A landscape with many valleys, sampled at points; each row gives a point and its height.
A ball rolls from a point to whichever of its 5 nearest points has the largest drop for the distance, and stops where none of them is lower. Distance is the straight distance between rows; heights are no part of it.
Navek height 39.8: [ 19  12   8  15 -12 -48 -30  -1  15]
Nuno height 43.8: [ 19   7 -52  53 -41 -56  15  32  -1]
nune height 28.5: [-11  15 -27  48  -7 -21  12  16 -21]
gil height 37.3: [-13  30 -14  43   2 -28  -3  13 -26]
Lodom height 25.6: [  7  -9   0 -51  19  41  19   3   4]
faseg height 57.3: [  7  21   6  20  -8 -37 -23   4   6]
menas height 77.7: [  9  12  25  13   2 -16 -24   5   4]
gasuf height 12.0: [-10   7  -6  33  -9 -29  -4  -6   0]
beto height 44.4: [-16  18  -4  26   7  -5   1   6 -22]
lizu height 41.1: [ -9  16  -5  39  -5 -31 -14   7 -10]
Lev height 78.5: [ 26   6  31  -4  22   3 -32  36  14]
durok height 9.9: [  5 -30  16 -14  -3  20 -13 -11  23]
Mek height 36.3: [ 32  20 -20  14 -22 -75 -25  -5   7]
loz height 19.9: [-14  -6  11   7   3   8  -4 -14  -1]
por height 26.8: [-19  10 -14  35  -3 -13   8   5 -19]
ras height 78.0: [  0  14  23   9  21   7 -12  11  -7]
Zoke height 18.2: [ 13 -19  14 -37  18  44   5   8   8]
lufep height 54.9: [ -6  10  10  15   5  -5 -11   2  -8]
zepob height 15.4: [-20 -19  -2 -22  -4  26  14 -31  -3]
pavas height 22.7: [-19  -6 -25  38 -22 -13  16  -6  -9]
duzo height 12.4: [ 14 -33  19 -23   2  38  -9   7  23]
mazo height 51.3: [ 13   1  25  -2  11   8 -21  17   4]
Banaf height 40.4: [ 29  -3  21   8  -7 -23 -34   6  27]
Misuz height 13.7: [-31  -8 -32  -9 -10  17  40 -27 -18]
pon height 13.5: [ -6 -32  -1 -32 -10  29   5 -21  13]
Miduf height 32.8: [ 47  19  -6   1 -22 -65 -38 -12  19]
bator height 26.1: [ 11 -19  11 -30  24  40   3  18   2]
mesin height 47.6: [ 23  26 -46  37 -31 -71  -3  11  -5]
rava height 85.4: [ 10  26  23  10  16 -15 -27  25  -2]
Tuz height 21.3: [-12  -5  -6 -30   0  28  21 -22 -10]
bobez height 40.3: [  2  11 -20  40 -21 -50  -4   0   3]
kepem height 32.2: [  0   1  25   5   3   6 -17  -6   5]
nemom height 34.9: [-19  13  -7  30  -8 -18   0  -4 -10]
buru height 39.0: [ -4   4   6 -56  20  27  27  -8 -13]
temel height 14.0: [ 11 -36   8 -35   7  43  -1  14  18]
Segu height 13.1: [ 10 -26  21  -5   0  16 -22   5  26]
Kete height 32.1: [-9 -2  9 14 -1 -1 -8 -8  3]
nir height 15.6: [ 17 -40   1 -46  11  46  11   4  27]
fumu height 54.5: [-10   8  11  -4  17  15   1  -6 -18]
Selug height 62.1: [ 21  22  22   2  -1 -30 -37  10  14]
leruk height 34.1: [-16  14 -16 -44  10  15  48 -18 -19]
bovi height 65.2: [ -7  25  15  21  18  -7 -13  11 -13]
mabo height 16.1: [ -4 -11   4 -25   0  26  10 -15   0]
noko height 41.2: [  2   6 -36  55 -23 -45   6  18  -6]
loke height 29.9: [-24  -3  -6  20  -6   3   9 -16 -11]
Gopa height 4.5: [ -6 -19  16  -5  -3  11 -10 -15  11]
zimep height 52.0: [ 12   1   7  18 -18 -39 -21 -11  18]
muk height 64.9: [  4  36  16  25   8 -33 -18  18  -9]
Zutil height 27.7: [-24 -21 -15  14 -19   9  17 -28  -2]
sos height 39.9: [-27  -4 -16  19   2   9  23 -10 -19]
moli height 42.6: [ -6   8  -5 -70  11  22  46  -9 -10]
Fesib height 20.1: [ 24 -29  -5 -47  30  44   9  26  22]
mif height 56.8: [-22  14  -8  13  21  10  13  -1 -28]
Kur height 31.9: [  0  -4  14 -20  15  27   4   2  -3]
Kibi height 27.8: [-17  -4   0  -9  -1  17   6 -20 -14]
norem height 25.0: [-23   0 -20  -8   1  14  26 -21 -18]
Defi height 23.4: [ 18  -7  27  -3   2  10 -26   8  19]
nata height 48.3: [ -7  32  -1  34  10 -18 -12  14 -13]
famu height 79.3: [ 10  19  29   6  13  -2 -23  18  -6]
kevep height 23.7: [  1  -5   2 -40  11  34  18 -18  -5]
kez height 80.5: [ 23  35  24   9  11 -30 -39  30   7]
fas height 17.7: [ 19 -37  -5 -51  24  43  15  25  28]
Lesez height 33.4: [ -8  -8   9  12 -10 -10  -7 -14   4]
kiko height 37.7: [ 15  -9  -2 -75  20  36  35  12  10]
segok height 48.4: [ 11  -5  17 -14  19  26 -18  13   6]
zalaz height 52.1: [  8  35 -12  26 -14 -56 -16  11  -8]
domu height 27.5: [-15 -12 -29  41 -22 -11  25   2 -12]
pif height 11.5: [ -9 -25   8 -14  -4  24   9 -24   7]
mazez height 25.9: [-20   4 -29 -42  -4  16  54 -25 -12]
Duki height 63.5: [ 24 -19  19 -16  30  29 -13  40  18]
pepal height 2.6: [ 32  29   4  -1  -7 -56 -35   5   8]
Vuza height 18.1: [  9 -16   9 -47   8  42  11  -4  10]
mep height 1.1: [-26   4 -23  40  -9  -7  11  -2 -11]
fifi height 29.6: [-26  -9 -37  22 -16   7  32  -6 -21]
Lor height 41.0: [  5  -4  10  18 -20 -16 -20 -11  15]
nit height 37.6: [ -2  21 -29  52 -25 -44   8  22 -14]
tabo height 41.4: [-23  15 -13 -19   9  17  29 -10 -35]
geza height 20.9: [-28 -20 -17 -10 -12  20  26 -35  -3]
Noku height 18.5: [-19 -11   2  -1  -3  13  12 -23   2]
Zub height 15.5: [  4 -33   9 -41  -1  43   9 -11  19]
lumus height 24.7: [ 19 -18  23   2 -16  -8 -26  -5  26]

Where does a ball stop that starts at each point below?
leruk => Misuz
lufep => Gopa
tabo => Misuz
Tuz => Gopa
beto => mep
Lor => Gopa
nata => mep
Lev => Gopa
nit => mep
faseg => pepal
noko => mep
